A landscape with many valleys, sampled at points; each row gives a point and its height.
From any point a ball takes the steepest step (drop divided by distance) to one of its 2 nearest points. It stops when none of these is lower. Distance is the straight distance between rows; heights are no part of it.
<677>: [ 34  -2   2 -11  43 -20  23  28  34 -68  11 -14  -3 -23  -8  40  21  -2
  15 -34 -27   3  44 -17]  h=165
<258>: [-25 -23   6   0 -24  65 -20 -36  49   8  -3   2  -7   0 -12  -3 -13 -39
 -20  16 -54  -4  19  17]  h=609
<1352>: [-19  -2  -3 -16  14 -10  -9  -8 -49  -8 -16  26 -10  -1  29 -14 -44   7
   1  13 -15 -23 -39   3]  h=450
<2018>: [ 45   0  11 -12  21   6   9  29   9  -2 -12  26 -18  21   5  13  -9   9
  18  43  15 -13  45  32]  h=273
<436>: [ -8 -23   4   1   3  15  -7  22  -6  -8 -45 -19   6  -6  25   7 -26  10
  15  -3   6 -18 -46 -14]  h=408
<903>: [-11   5  21   8 -27 -15 -33 -40  11  28  31   9   0  -6  -2 -20  18   2
 -16   1   6  24  -9  -5]  h=382
<83>: [ 32   1  30 -10   2  37  -3 -20 -37  15  32  -8  10  27 -21  13 -12   5
   4   8 -44   1  53  11]  h=138
<1627>: [-44  -4 -21 -24   8   5  16  20 -31 -25 -14  25   5  -5  23  20 -33  13
 -13  13 -24  10 -23   0]  h=476
<1438>: [  0 -24  44  19 -14 -16 -50 -18 -15  41  34 -37 -24   0  21  15  29 -37
 -37 -14   9  -5 -14  -4]  h=625
<841>: [ 33 -10  17   3 -31 -29 -32 -25 -21  40   1 -15  -8  15 -12  -2  44   7
  10 -17  60  32 -25   3]  h=658
<1724>: [ 50  13  47 -20  32  -9 -12 -13  44  -8   5 -22  -8  -5   6 -32 -11  -1
  -8  -1  -9   0  11  -5]  h=688
<1195>: [  9 -12  60   9 -21  -8 -62  -6   2  23  19  -3  -8  12  12  -2  20 -31
  -3 -18 -32   1 -25 -13]  h=589
<1370>: [-10  14  -9   3   3 -13  12  47  24  25 -23 -28   3   8  29  14 -11 -15
  -6  49   6   4 -24  -8]  h=269
<2013>: [-36  24 -33  10  20 -27  12   5  -2  26  -6  28  -5   6  22 -21  -3  -8
   3  10  -3   2  -5  -4]  h=376
<251>: [  5  13  15  10   9 -17 -25  25   9   1   5  18  17  26  28   9 -21 -28
   2  38 -22 -52 -19 -10]  h=319
<395>: [-43 -19   0 -40  12  16  35  19   8 -32 -21  -7 -21 -27  14  46 -44   5
 -11   7 -20   9 -12  -8]  h=498
<522>: [ -8  -6 -33  -3 -35  12   0 -26 -19  30 -38  38  19  21  -4  10  24 -27
  -5  52   7   7   0   9]  h=367
<42>: [-52  20 -11  19 -14 -12  20  13  10 -29  20 -27  35 -17   4  18 -18   5
  17   2  -1 -37 -41 -30]  h=329
<733>: [  0 -17   7 -52   1 -26   3   3 -34 -41  14   8  35  26 -14 -14 -10  23
  30  -3   2   0 -35  -7]  h=697
<987>: [ 10  -9  -7  -5  23   8   0  -1  25 -23  -4  20  -5  17 -39  11 -18  11
  10   1  38  -3 -13  42]  h=417
<1572>: [  9 -12  40 -27  -6 -30 -15 -13  23   2  28   0  48  18   7 -25   6  -2
   5  17 -12 -30 -11   5]  h=630
<208>: [-23  -7  31  16  10  11  -6 -11   3   8 -10 -20 -24 -26   5 -15  -4  -7
 -17 -65 -25   8  -9 -21]  h=621
<1271>: [-40   6 -37  39  15   6  21  11   3  13  -4 -35   0 -34  28 -11 -14 -11
  -9 -17  23 -38 -14  13]  h=146
<1773>: [  4 -29  20 -25   6  19 -13  -4   6 -26  -4  10 -14  23 -30  21 -19  17
  -7 -61  -4  45 -17  37]  h=317
<1640>: [-29  24 -16  14  -4 -42  13   1 -22  33  14 -17   0   6  32 -28  31  -8
 -20  22   3   2  -5  -8]  h=410
<1758>: [-10  -3 -24 -53  19   0  29   2   5  21 -25   9 -19 -24  42   6  -5   1
 -25  35   3  38   6 -14]  h=737
<1132>: [  2  24 -38  19 -18   3 -11 -19 -25  17 -17  30 -22 -23   4 -17 -21  30
 -13  23  12  29 -12   5]  h=272
<1423>: [ -3 -12 -15  30   2  20 -25  12 -32  32 -44 -12 -23  15  10  10  -5 -14
 -17 -26  11  18 -33  10]  h=448
<411>: [ -5   5  16  29 -25 -18 -46  -5  -7  60   1  -4  20 -12   6 -10  49 -33
  -5 -10   3 -15 -17 -30]  h=486
<1156>: [-15  38 -50  -7  27 -17  21 -17 -24  19  -3  21 -34  15 -21 -29 -16  -1
  -1  31  19 -53 -24   5]  h=235
<357>: [ 23   9  17   1 -15   2  22  44   3  -9  -6   1   1  28  -4  12  14  21
  29  17 -26  27  63 -19]  h=394
<1288>: [ -1   8  -3  22  28  -2  15  13   5 -55  22   7  -8  -5 -41  10 -15  27
  -6 -58  18  26  -5  19]  h=401
<916>: [ 23  24 -14   2  35  -3  10  18  13 -47   5  16 -39  -6 -12  33  -5  10
  -1  14 -41 -26  54 -18]  h=145
<1165>: [-16  10 -17  51   0 -16  -3 -12   5  50  15   9 -32 -29  48 -21   5 -12
 -36  -8  22  32  21  25]  h=578
<583>: [-26 -12 -20   5  -2 -33  16   7 -14   7  24 -21  48 -38  19  -9  28   9
   1 -17  42 -12 -37  11]  h=871
<1065>: [-25 -13  -4   3  -3  -1  21  28 -27 -31  24 -52 -22   1  17  20  -2  -7
 -39  -1   2   1 -13  36]  h=758
<268>: [ -4  18  11  -9  10  48  15   1 -18 -60  14  -7 -10  10 -31  28 -30  24
  12  -8 -42 -34  43 -14]  h=767
<1167>: [ 26  25  21  36 -16 -18 -34  45  22 -23   3 -28  -6  18  16  19 -52 -10
  13  21 -10  11 -24 -12]  h=213
<263>: [  3 -19  31 -44 -10  -5  -7 -20   8   5  17 -23 -21 -57  22   8   2  12
 -27 -25   2  45   2 -22]  h=431
<1566>: [ -6  -7 -13   2  -1 -13  23  31 -14  16 -23 -51   1  -3  -1   1  -6   9
  18 -12  12 -18 -38 -26]  h=385
<1373>: [  2 -16 -37   8 -35  18 -23 -42 -31  34 -31  40  18  13  -1 -18  26 -30
   5  18   8 -31 -27 -14]  h=407
<1210>: [ -2 -13  35   0 -12 -21  -9  24  29  19  30   1  21   2  25  17   3 -11
 -16  29  -6  49 -10  11]  h=475
<190>: [  1  -3   8  26 -27  12  26  17   7   2 -23  14  16  35 -15   0  32  15
  33 -17 -10  29  34 -25]  h=432
<1157>: [-23  -2 -25 -18 -23 -13  22  -8 -25  24  23 -18   0 -32  22  -1   7  15
 -35  33  31  33   1  13]  h=768
<1772>: [  1  53 -39   1  14   4   3 -27  -7  -1  -6  30 -15   5 -11 -40 -20  17
  10   4  12 -41   5 -14]  h=258
<1722>: [ 28  -1   6  -4  15  25   7  41  12 -50 -37  -9 -31 -31  44  30 -29  11
  28 -14 -21 -30  38 -30]  h=328
<442>: [-14  31   7  13  27 -30  41  42  34   6   2 -24  12  14  -1  16   3  -7
  17  16  44 -24 -15  14]  h=298
<1956>: [-11   8 -15  16  -3  -3  30   3 -18  33  14  -9 -47 -35  33 -24  19   5
 -36 -25  19  29  37   0]  h=548
<591>: [ 39 -20  62 -19  13  14 -21 -15  24 -15   4 -26 -15   0   3 -26   6  -5
  -3 -30 -42  -4  14 -11]  h=668
<6>: [  9 -18  20   2 -22  29 -10 -21  20   9  -6   8  13  54 -45  -1  47   5
   7  -8   1  25  14  35]  h=162
<883>: [ -1 -19  23 -21   7 -30 -13 -15 -22  -5  -2 -22  32  26 -16 -22  22  12
  40 -30   8  -1 -42 -16]  h=676
<300>: [ -9  27  16   5   1  29  16   4  48 -53  37   4  -6  22 -28  54 -27 -14
  20  18   7 -51  -6  24]  h=796
<918>: [-45 -32  21 -15 -39  -7  -5 -25 -59   5  31 -14 -32 -44  27  -1  10  16
 -25 -30   1  32 -10 -34]  h=377
<407>: [ 19 -17  45 -12 -33 -33 -30  28 -30   7  35 -54   6  19 -23   1  -7 -26
 -12 -12   7  29 -51   0]  h=212
<1744>: [-56  11 -30  27  -9 -27   2  -7  16  35  28   9  46 -27 -15 -13  30 -16
 -15  -1   5 -14 -12   4]  h=624
<1917>: [ 51   5 -10 -35  20  19  -7 -19  10 -29 -30   6 -15 -30  -3  19  -1  14
 -12  -1 -18  25  41  -5]  h=234
<45>: [  9  -4 -38 -26 -10  34  -3 -66   3  12 -24   4 -11 -15 -33 -32  -3  15
   3 -10  27  -6 -31  -6]  h=666
<688>: [ 37  11  57  15 -15 -12 -47   0  -6   4  18  -1  -4  26  14 -35   9 -20
   6  -1 -29  -1  10  -3]  h=559
<1795>: [  5  14  21   3   7  -5  21  33  33 -40  -9 -16   8  23   0   5   1   9
  35  -7  -1 -22   8 -41]  h=270
<239>: [ -8   2  19  29  -9  -4 -15  21  14  12  -1 -62  25  -4 -23  15  24 -11
  -6 -26  27 -37 -51   4]  h=816
<69>: [ -4  10  16  42  -6   1 -24  53  36   1 -16 -34   2   1   6  23 -17  -8
 -14  28  -7  26 -14  -4]  h=240
<1376>: [  8  -6  16   6  11  17  -5  22 -19 -49  -9  16   1  -8  38  24 -48  24
  35   4 -10 -35  16 -25]  h=333
<1144>: [-27  27  -6   9   9 -31  41  18  24 -30   6 -20  18  14 -17   1 -14  11
  37 -10  11 -33 -21 -48]  h=300
<2086>: [  0   9  22  31  18 -23  -1   6   3  -5  17  21   1  49  -8 -27  10 -16
  24 -24 -27 -28  13   9]  h=506
<796>: [ 42 -10   0 -12  34  30  12   4  26 -56 -17 -27 -10 -37   8  38 -13  20
  30 -23  -3 -51  58 -29]  h=290
<367>: [ 40 -21  -9 -20  -4  23 -10 -20  15   6 -42  14 -27 -23   7 -11   6  13
 -16  -4  22  28  16 -10]  h=287
<1205>: [ 10 -46  28 -23   8   5  -6  38   3 -27 -25  18 -18  26   8  24 -17   0
  20   0 -20  -4   6  15]  h=542
<217>: [-34  19 -28  51   1  -2  -7 -11  29  54  21   9   7 -37  16 -18  14 -25
 -14   3   7  10  -2  11]  h=604
<1642>: [ 11  -3  16  17 -29  -4  -1   9  15 -37  26  19  47  10 -11   7  -7  41
  24  15  13  26  17  20]  h=463
<1723>: [ 43 -10  33 -43   7 -29 -21  32  13 -10   6  -5  31   9  30  -1 -26  14
  12  48   7   0 -25  -6]  h=274
<141>: [-19 -26  33   9  10  -1 -14 -18  -3  42   9 -12 -12  15  12  19  39 -49
 -34 -33 -14   5  -7   7]  h=659
<1056>: [  8 -45  -4 -20  -2  34  -8   1   9  -7 -35  41   3   7  20   7  -1   2
  16  -1  -1   5  12  28]  h=567
<2007>: [ 27   6   5  13  -4 -26 -43  26  17   1  -6   4  34 -13  41  -3 -24  21
   9  53  -3  -3 -27 -15]  h=233
<965>: [-30   2  -2  24   0   8   2  12   8  -5  -8   2  -1 -38   1   9 -19  10
  -9  -9   4  31 -12  18]  h=454
<1057>: [ -3 -17  14  19 -22   9   0 -16  41  36 -10  30   1  18 -21  16  44 -24
 -10   5   5  41  12  30]  h=247
<1276>: [  4 -14  51  10  -1   3 -18   2  21 -20  13 -16   2 -17  -8 -14  -9   6
  -2 -57 -38  17  13 -23]  h=645
<661>: [-27   4  -6   7  -7   7   2  -2 -26  19  20 -53 -30   5  10  13  -1 -45
 -56  22  -8  -1 -10  17]  h=741
<197>: [ 14  30 -40  12  26   4  10 -14  -5   2 -27   1 -47 -16 -18  -1 -13  22
 -22 -31   3  13   6 -10]  h=335
<188>: [ 18  32   3  -9   4   7   7 -12  -2  -9   2  11 -28  55 -41   1  -8   1
  -5  42 -21 -34  15  20]  h=271
<1554>: [ -8  33 -17  -4  19  12  21 -27  24  25 -23 -13 -30   3 -11 -14   3   4
 -22 -10   8  10  15 -29]  h=311
<423>: [ -8  12  13 -19   5 -19 -14  30  29  21   3 -27  28  10  27  -2 -14 -28
 -13  54  -9 -29 -25 -17]  h=292
<390>: [-38  -3 -45   1 -15 -16  18 -37 -20  28  28  21  39 -34  -8 -21  12   7
  -9  13  17   4 -22  -3]  h=592
<1892>: [ 11 -14  14 -36  -8 -17  13  14 -32 -46  -2   0   0  13 -30  -1 -13  21
  20 -17 -18  38 -20 -19]  h=711
<2068>: [  2  -4 -16 -33  -6  17  16 -24 -13  30   9  -5 -21 -24  30  20 -28   7
 -34  40  25  32   2  13]  h=751
<1253>: [ -1  20 -40  56  16 -16 -17   8   3  -9 -17  24  19 -18  20 -20 -35  -9
  19   4  33 -32 -24   3]  h=142
<435>: [-16  31 -25  24   6 -28  -4  19   2   4   8  44  14  24  18   9  -4 -23
  -8  39 -10 -29  -7   4]  h=346
<1999>: [ -9 -43 -18  -1  -1  38 -22 -25   4   8 -22  44  20 -13   3 -21 -14 -28
  11 -16 -16 -26  -3  32]  h=524
<1422>: [ -8   0   5 -27  -8  30  12  -5 -28 -19 -19 -15 -11  47 -17   9 -13 -15
  -8   4 -49 -18   8 -22]  h=745
<1261>: [-45 -24  15 -15 -55   0  -7 -30 -17   7  34 -60 -22 -34  21   5  22   7
 -30 -17  10  11   2 -18]  h=296
<1549>: [-42  34 -14  35  19 -14  23  31   9   9  15 -29   9   7 -17  18 -10 -18
 -20  16  11 -19  -6  10]  h=330
<317>: [ -6   0   2  28  31 -26  15  15   5  -9   7 -48  24   2 -11   8   6  -8
  -2 -41  50 -47 -22  27]  h=832
<1901>: [ 12  38  19   4   0   4  18  18  34 -66  36  -3 -27  16 -28  39 -21  13
  14  11  -4 -13  10   2]  h=787
<1584>: [ 41  -2   8   9  -2  20  12  12  -3  12 -17  13   9  46 -11  12  12 -12
  30  13  15 -10  45  26]  h=226
<656>: [-20  18  -7   3  23 -10  37  11  46  -8   3  25  -1  14 -11  18   6 -25
  21  14  14 -35  10  17]  h=255
<485>: [  8  22 -22   6  34  -5  15  -3  22 -27  24  41 -44   0 -15  16 -16  -4
 -13  20 -10 -40   7 -11]  h=183
<542>: [ 17  -6 -11  16  16  -1  17  12  23 -10 -14 -23  -3   5 -23  18 -11  11
  11  -7  66  20 -25  29]  h=389
<1920>: [ 16 -31 -29  -2 -59  56 -36 -64  -3  33  -4  31   0 -19 -13 -18  16   5
  33  15  23   7  19   9]  h=610
<593>: [-14  12  -2  20 -12   5 -22  -5  24  -3  16  12  11  -8 -13  -2 -19  16
 -12   6 -17  35   5  -6]  h=426
<1971>: [ -7  -5  16 -35 -18 -13  14 -28  -2  -8  54 -58 -22 -37   7 -10  17   8
 -52 -17   0  31  20 -15]  h=372
<1326>: [-14 -14  27 -37  -2  33  26 -28  38 -36  29  -5  40  -3 -25   5  -9  -2
   6 -15 -32 -22  24   4]  h=551
<223>: [ 13   4  23  41   3  21   7  36  51 -24 -33 -19   8   0  20   5 -12  12
  28 -20  -2   3  27 -16]  h=224
<1262>: [ -2  -1  -3 -10  14   2 -20 -27 -27 -15 -17   9 -28 -23  24 -22 -38   7
 -11 -17 -29 -16  -8 -18]  h=425
<961>: [ 11   7  -9  34   4  31 -25 -35 -13   2 -19  57 -34  10  -4 -24  -2 -11
  -9 -17 -22   9  27  21]  h=370
<1598>: [ 33  12  39  -1  18 -17 -11  15 -18  -3   7  23 -18  43   3 -25   2   3
  19 -17 -21  -1  27  -2]  h=531
<1762>: [ 16  12   2  17  16  -1   6  21 -16 -19 -31  -3 -42 -10   7  11 -18  18
 -17 -33 -13  26   2 -23]  h=361
<1793>: [-16 -25  -3 -25 -11  15   0   2   8  11 -44  -9  24 -18  38 -20 -18   6
  14  24 -17   1 -17 -25]  h=436
<557>: [ 19   3  -6  15 -27 -22 -36 -10  14  58 -11  21  26  -1   8 -19  31 -15
  -1  34  36 -10 -10 -13]  h=527
<899>: [-12 -31 -56  12 -16  56 -19 -27  22  32 -15  26   5 -19 -11 -20  11 -37
  18  -2  11 -22 -14  31]  h=561
<60>: [  2  12  -2  32   7 -11   9  22   2 -39   1  27  -7  40 -44  15  -9  11
  29 -42   4  29  -8   6]  h=421
<354>: [  2  -4  -8  13  -8  11  14  19 -20 -37   6  39  34 -11  38  26 -38  30
  38  43  -8 -30  29  -7]  h=297
<926>: [ 32 -22  27   9  -4  25 -31  18 -32  -5 -31   3  31  50  -3   7  19 -20
  25  14   3 -14  11  16]  h=155
<901>: [  2  -9  14 -10 -17  16 -27  -5 -42   0 -16  13 -34   1  24 -22 -26  21
  -5 -13 -28  27 -15 -31]  h=396
<34>: [ 33  21  -5 -30  33 -11   8  16  28   9 -22 -10 -36 -25  29  15  -4  -6
 -33  31  -9  36  30 -12]  h=725
<1235>: [ 32 -29  33  -3 -12  11 -21  11  14 -12  -1  -9  34  49 -38   1  31 -16
   2   4  -7  -9  -8  20]  h=55
<238>: [-20 -30  -4  -8 -25   3  10 -16  -4  24 -28  12  28  -7  21 -24  27   0
  26   1 -26  -2   1 -36]  h=473
<104>: [-20 -18  27  -9 -14 -19 -13 -14 -11  14  14  13  -7 -18  41 -22  15  10
  10 -33 -50  33   7 -40]  h=560
<577>: [  1  19  16  -8 -10  14 -15   0  13 -20  11  16  13  41 -16  20  -9  -2
  -7  36 -34 -10  11  28]  h=241
<105>: [ -5 -48  17 -30  16  -4  12   0 -23   8  12  19   4   9 -11   5   4  14
 -13 -33  14  40 -24  37]  h=244
<418>: [ 21  -2 -22 -17  19 -17  31  11 -10  18 -21 -33  -7  14  -8  -4  15  20
   5  -4  46  20 -20  -4]  h=360
<1100>: [  4  -7  31   2 -23 -24  15  45   5 -28  35  34  48  33  -3  27   6  10
  26  22  -5  20  21  13]  h=505
<1943>: [ 34 -17  36  11 -18  -8 -46  25 -14  -8  17 -15  19  30 -32  15  11 -24
  -8 -11  -4  18 -37  16]  h=149
<755>: [ -8  18 -31  31   5 -19 -25  25   3  18 -12  -4  41 -32  36 -16 -20   7
   6  38  25 -19 -37 -25]  h=194
<1435>: [-15  21 -15 -20  -6   3  20 -46 -22  19  33 -33 -26   3   1 -16  34 -24
 -39   6  36  -5   0  15]  h=710
<833>: [-34   2  13  -9  10   9  24  -1  51 -44  30  16  31  -7  -2  -5 -28  13
  19  15 -22 -39  17   8]  h=580
<800>: [ -4 -23  30 -14   5 -32 -22   1  16  36  21  18  36 -17  29 -10  11 -29
 -23  19  11  16 -14  22]  h=428
<1871>: [-13 -22  40  -4   3 -21  -5  23 -25  34  12 -20  22  29  -4   6  37 -51
 -20 -32  -8  -8 -39   5]  h=690
<318>: [ -8 -38  25   7  10  -1   6  29 -11   2   7 -63  -5  -7  25  14  -5 -24
 -19 -25   4   6 -25  30]  h=775
<1629>: [  2 -17  15 -23   2 -34  16  42  25 -12   9  25  20  12   8  20  -9  12
   6  31 -19  33   5   1]  h=507
<61>: [ 33  20   5   6   2  20  37  30  42 -17 -15   9  -7   3 -17  16  20   7
   4   8 -19   6  71  -4]  h=362
<1155>: [  2 -35  -1 -28   5 -15   0 -29 -50  26 -14  15 -19   0  12 -10  24   3
  -7 -44  31  36 -19  18]  h=134
<1926>: [-16 -29  27  34  -9   9 -28  28   5  14  -8 -56  -5 -20   4   8  25 -12
 -13 -38  32   0 -20  15]  h=797
<541>: [-14  23   2  -1  -6  -1   5  -9 -24   2   0 -19 -26  34 -11  -3  -1   7
  -6 -23 -50  -7 -26 -39]  h=735
<287>: [ 15   3 -15  33  -2  -7 -34   6 -48  42 -44   7  -3  23  -1 -13   2 -31
 -21   3  26 -17 -27  12]  h=474
<232>: [ -6   5 -24   2  13  18  18  -7   9 -24  13  61 -17 -14   0  18 -30  16
  16  35 -14 -58  25   9]  h=220
<2050>: [-29 -21 -12 -12  -5   2  -3 -14  17  17 -17 -12  20 -22   8   6 -12  -2
  -9  32   0  20 -33  12]  h=467
<93>: [ 38   4  22 -50  16  51   5 -23 -11   4  17 -29  20  -3 -15  22  -4   1
   3  13 -30 -32  78   5]  h=192
<136>: [ 10  13  -4 -19  23 -11  27  47  33 -49  11  20  -8 -25  -7  42   3  20
  -3   6 -32  22  46 -33]  h=90
<438>: [-31   4 -44   2  12 -20   6 -46 -56  15  20  17   9 -15  -2 -37   7   0
 -13  -9  17  -9 -24  32]  h=557
<745>: [ -5 -21   5  16 -10 -11 -41 -17 -28  24  15  16  17   4 -14  -9  20  -3
 -11 -26  11  12 -29  20]  h=315
<165>: [ -3  28 -40  -4  41 -30  27   6  11  11   6  37 -55  18 -26   0 -12  -6
   8  33  21 -39   7  14]  h=214
<1686>: [ 69  34 -26  -7  21  12   7   7  21 -12 -22  39 -39  -2 -17  17  -3  27
   1  50  11 -22  52  11]  h=307
<1414>: [  0   5 -32   7  -6  39   8   2 -16 -28  13  62  -5 -27  19  41 -44  18
  36  61   0 -30  42  10]  h=256
<1347>: [-12  -5   7   8  -3 -27   9   3   6  34   5  26  30  34 -17  11  47 -30
  -9   6  11  41  -2  13]  h=316
<1136>: [ -9   8   0  -8  -4 -27  17  20   0   5  14   8  19  61 -35  16  20 -12
  -2   4 -12  30 -10   2]  h=363
<1239>: [ -5   3   8 -26  17 -15   2 -19  25 -18  40  34  36   1   3 -24 -27 -10
   5  23 -11 -26  11  18]  h=603
<786>: [ 14  31  14  -1  11   1  17  13 -11 -74  28   5 -29   9 -32  13 -21  26
  30 -32 -24 -22  22 -23]  h=776
<821>: [-16  10  -1  12  18   2  15  -8 -22 -36 -21   5 -32 -21 -12   3  -8  26
 -15 -58 -54  23   6 -46]  h=391
<1213>: [-45  27 -32  29   7 -23  26  36 -16  -1  -5 -46  34 -10  -3  24   2  -7
 -10  23   6 -45 -17 -18]  h=351
<1728>: [ 82  29  11 -38  40 -24 -10   0  19 -15  -9  -9 -25 -15  15 -23  14   3
  -6  10  -5 -14  28 -14]  h=702
<389>: [  4  14   9   3  -8 -23   6   4 -36 -25  15 -22   1   6  -5 -11 -27  11
  17 -23 -29  15 -31 -23]  h=724
<1475>: [-15 -27  20 -31  16 -45 -26   2   9   3  45  16  44 -26  39 -16 -23   3
  -5  22  -1  13 -29  28]  h=368
<1496>: [-25   4  -5 -10 -17 -28  12 -37 -53  14  26 -23  -8 -37  24 -37  14  35
 -21 -31  11  22  -3 -30]  h=441
<78>: [-25  14 -25  42  23 -14 -17   3   1  18 -22  -6 -19  -4  26 -21 -32 -16
  17 -19   3 -53 -17   1]  h=87
<1185>: [ 31  -6  27   6  20  19 -14   0  19 -45   5   7 -21  -1 -55   6  -2  17
   2 -60  -4  14  12  26]  h=364
<1183>: [-20 -18  26 -13   2  -9 -28 -31 -25  28   6  24  14  -1  14 -32  19   4
  25 -24 -30  -9 -12 -33]  h=520
<1742>: [-11 -45  -5  27 -30  42 -29 -25  -5   9   8  48  23   1 -13   7  23 -18
  28 -16 -19 -15  23  32]  h=471
<65>: [  5  40   8   2 -10 -18  19  30  19 -25  18  12  23  44 -47  12   6   7
  21   6   9  25 -13  21]  h=390
<408>: [ 46   3  -6 -25  40  10  19   5  21 -38 -17 -26  16 -36  -3  17  24  13
  40 -21  -9  -7  59  -7]  h=237
<1799>: [-22  12   6  31 -29 -10  -4   0 -11  50   9 -28  -1   4  19   2  34 -30
 -23  12  -6   3  -1 -32]  h=446
<1682>: [-37  12 -41  47 -30  17 -11 -17 -18  37  -9  -8 -11 -28   4   9 -26   7
 -34  32  19  16 -25   6]  h=231
<1929>: [ -3  23 -46   6  12  -3  -5 -21 -50   9   2  -2  14   3 -16 -22   7  -2
 -17  -1  60 -22 -27  44]  h=525
<1456>: [-27 -12  26   8  -3 -16  16  17  -9  13  20 -16 -16 -19  34 -20  -6  -8
 -11 -38 -23  32  -9 -13]  h=594
<681>: [-34  19 -36  12 -14  16  11 -49   1  38   2 -34 -32  -5   9   4   8 -40
 -54  22  22  -4  -4  13]  h=728
<160>: [  2  -8 -47 -20   0   1  27   1  23  25 -20  41  20  13 -15  -6  19 -34
  10  38   8   3   4  21]  h=325
<1333>: [ -7  36 -31  -5  12  -8  25 -22  10  -4 -21 -17 -12 -19  -1 -41 -23  15
   9  -8   1 -24  -6 -35]  h=283
<824>: [-11   0   0 -34  25   0  15  -2  -3 -46  10 -14  -9 -33 -17  13   6  22
 -10 -59 -43  27  13 -41]  h=422
<502>: [ 22   5 -26  23 -26  -7 -15  -6  19  24 -25  27  19  -7   4 -21  10  20
  20  39  27   4  12   3]  h=555
<660>: [-39  17 -54  32 -12   9   7   4 -17  32 -23 -34  -1 -32  -4   1  -1   5
 -10   9  41  -8 -24  -4]  h=195
<665>: [ -1 -12 -22   6  -8 -14  18 -30 -30  21  -1 -12 -26 -31  26 -32  40  13
  -8 -29  48  -2  16  11]  h=587
<1711>: [ -1 -10  25  40 -23  -6  -9  20   2   5   9  11  20  33 -11 -19  25  -2
  39 -28 -24  10  11  -9]  h=472
<1364>: [ -6 -15 -17 -33 -24   9  -6 -75 -14  29  10 -12 -16   7 -19 -15  22  -7
 -20  -7  33   3 -12  -1]  h=687
<433>: [ 14  -6  -4   6 -16  14 -40  18 -41  11 -50  15 -18  25  19  14 -27   5
 -10   0 -25   9 -18  -7]  h=423
<121>: [ 16  -5  37 -31  18 -23  -8  -6 -15  25   0 -26  17  26  11 -34  -2  -1
  13  -3  -6 -14 -31  -6]  h=655
<671>: [  7 -21 -30 -26 -22  53 -13 -48   6   2  -8  28  13 -22 -36 -27   7   9
  11 -18  11   9  21  10]  h=643
<1651>: [  2   6  17  13 -12  33   7  16 -28  -4  32  16  12  41 -11  35   6  -7
   3  13 -39 -15  49  21]  h=193
<219>: [ -7 -26  29 -48   7   2  26 -27  14 -27  18   4  37   0 -24 -17  21  20
  12 -30 -31   7  24  -1]  h=512
<707>: [ -6  19 -25   1 -10 -11  32  17   7   1  19 -35 -13 -20   0  16   7   6
 -28  40  38  46   4  42]  h=783
<1520>: [-31  -2 -22  -5  -1 -11  36   6 -31   2 -12 -25  -8 -49  27 -13   0  33
 -10 -34   0  17   5 -32]  h=482
<958>: [-19 -10  19 -47  25 -10  35 -14  13 -34  24  10  21 -31 -14  16   4  15
 -10 -34 -25  33  10  -7]  h=464
<1511>: [ 50  22   3 -16  37 -21   1  30  11   0 -19   0 -56 -13  22 -17 -11   3
  10  11 -10   2  30 -26]  h=714
<1153>: [ -3 -13  -6  37 -36  26 -33 -32 -10  23   2  53   9   3   7 -23  23   0
   8   0 -18   6  32   8]  h=418
<1413>: [ 56  10  20 -29   2  38   2 -13  -2  -8 -15 -36 -16  -3 -10  12   9  21
   2  13 -12   2  57 -16]  h=181
<1787>: [ 26  15  -8  -3 -12  15 -17 -39  -1  10  -3  -7  -4  43 -41   0   2 -17
  -6  18  -3 -14 -24  19]  h=299
<5>: [ 11   0  -7  13   0 -23  -5 -25 -37  45   5 -19   4 -13   0 -29  41  12
   8 -25  62   2 -18  19]  h=623
<672>: [ -3  19   0  -6  -6  -9  14   2  17 -58  33  31  32  18 -40   8  -4  34
  21  13  17   4   4  -5]  h=424
<848>: [ 19   1  35  23 -20 -22 -53  -9 -20   9   9  -6  41  18 -53   8  29   0
   1 -21  24   1 -40  12]  h=230
<1415>: [ 25 -16 -32   2 -39  45 -29 -28  24  36 -33  29   6 -20  15 -22   8  -5
  23  34  16  -1  23   2]  h=581
<505>: [-14 -16 -21 -21   2  -3  41  -9 -17  14 -10 -30 -33 -54  13  -4  14   7
 -41 -23  17  50  34 -11]  h=516
<499>: [-35   7 -50 -17   7 -16  45   4  31  -2   0  26  22  26 -21  10   2 -13
  24  39  26 -20  -2  11]  h=291
<1993>: [-29 -30 -44   3 -26  75  -8 -23  43  16 -11  10   5 -23 -18  -4   7 -41
   8   9 -23  -6   1  -3]  h=588
<1169>: [-35   5 -16  24  23 -22  11  20 -18  -5  28 -33  26 -18  -3 -36  17   5
   3 -35  61 -32 -20  38]  h=849
<810>: [ 41  34 -22  -6   2  16  32  26  39 -20 -45  12 -29 -11 -27  21  -7   9
   8  32   4  15  52  -7]  h=332
<941>: [  0 -19  -3 -43  11   2  29  23  12 -39  -7  19 -26  14  -6  42 -23  14
  -1  20 -10 -17   3  -5]  h=519
<559>: [ 18  21 -13  -7  -7  20 -11 -37 -11   6 -25  35 -19  30 -25 -23  11  -1
  -4  -4   4   2  12  17]  h=334
<26>: [  1  29 -20  21  10  -7 -25 -14 -48  38   1  -9   1  -1   1 -19  -3 -38
 -32   9  34 -35 -32  34]  h=500
<1591>: [-10 -13  13  -7  -9  64   3 -10 -21 -27  -5  -8 -11  23 -28   8  -3  18
  10 -14 -34   0  24  -9]  h=756
<1801>: [ 25   5  22  47  13  -5 -11  56  32 -29 -18  -1 -17  -6  37  18 -32   0
  37 -10  -5   1 -18 -21]  h=177
<884>: [ 11 -25  17 -27  18 -32 -16  41 -14   8  13   0  11  -6  41   3 -25   4
  11  11   5   6 -29  13]  h=312
<898>: [ 39  -5  -8 -28 -10  11  11 -26  18  22 -48 -30 -15   3  -3 -12  13  10
  -9   0  40  37  -6 -21]  h=327

Call two points neighbours if one is among the 2 nearest of the other. Go from one point of each pair to the other, from neighbour to neighbour, staying as low as possible. Name the highest point that can't be avoided.
<78> / <1155> => <1629>
<1413> / <83> => <93>
<1801> / <656> => <1213>

Where does a ball stop that starts at each point below?
<141> => <1235>
<1065> => <1801>
<1629> => <78>
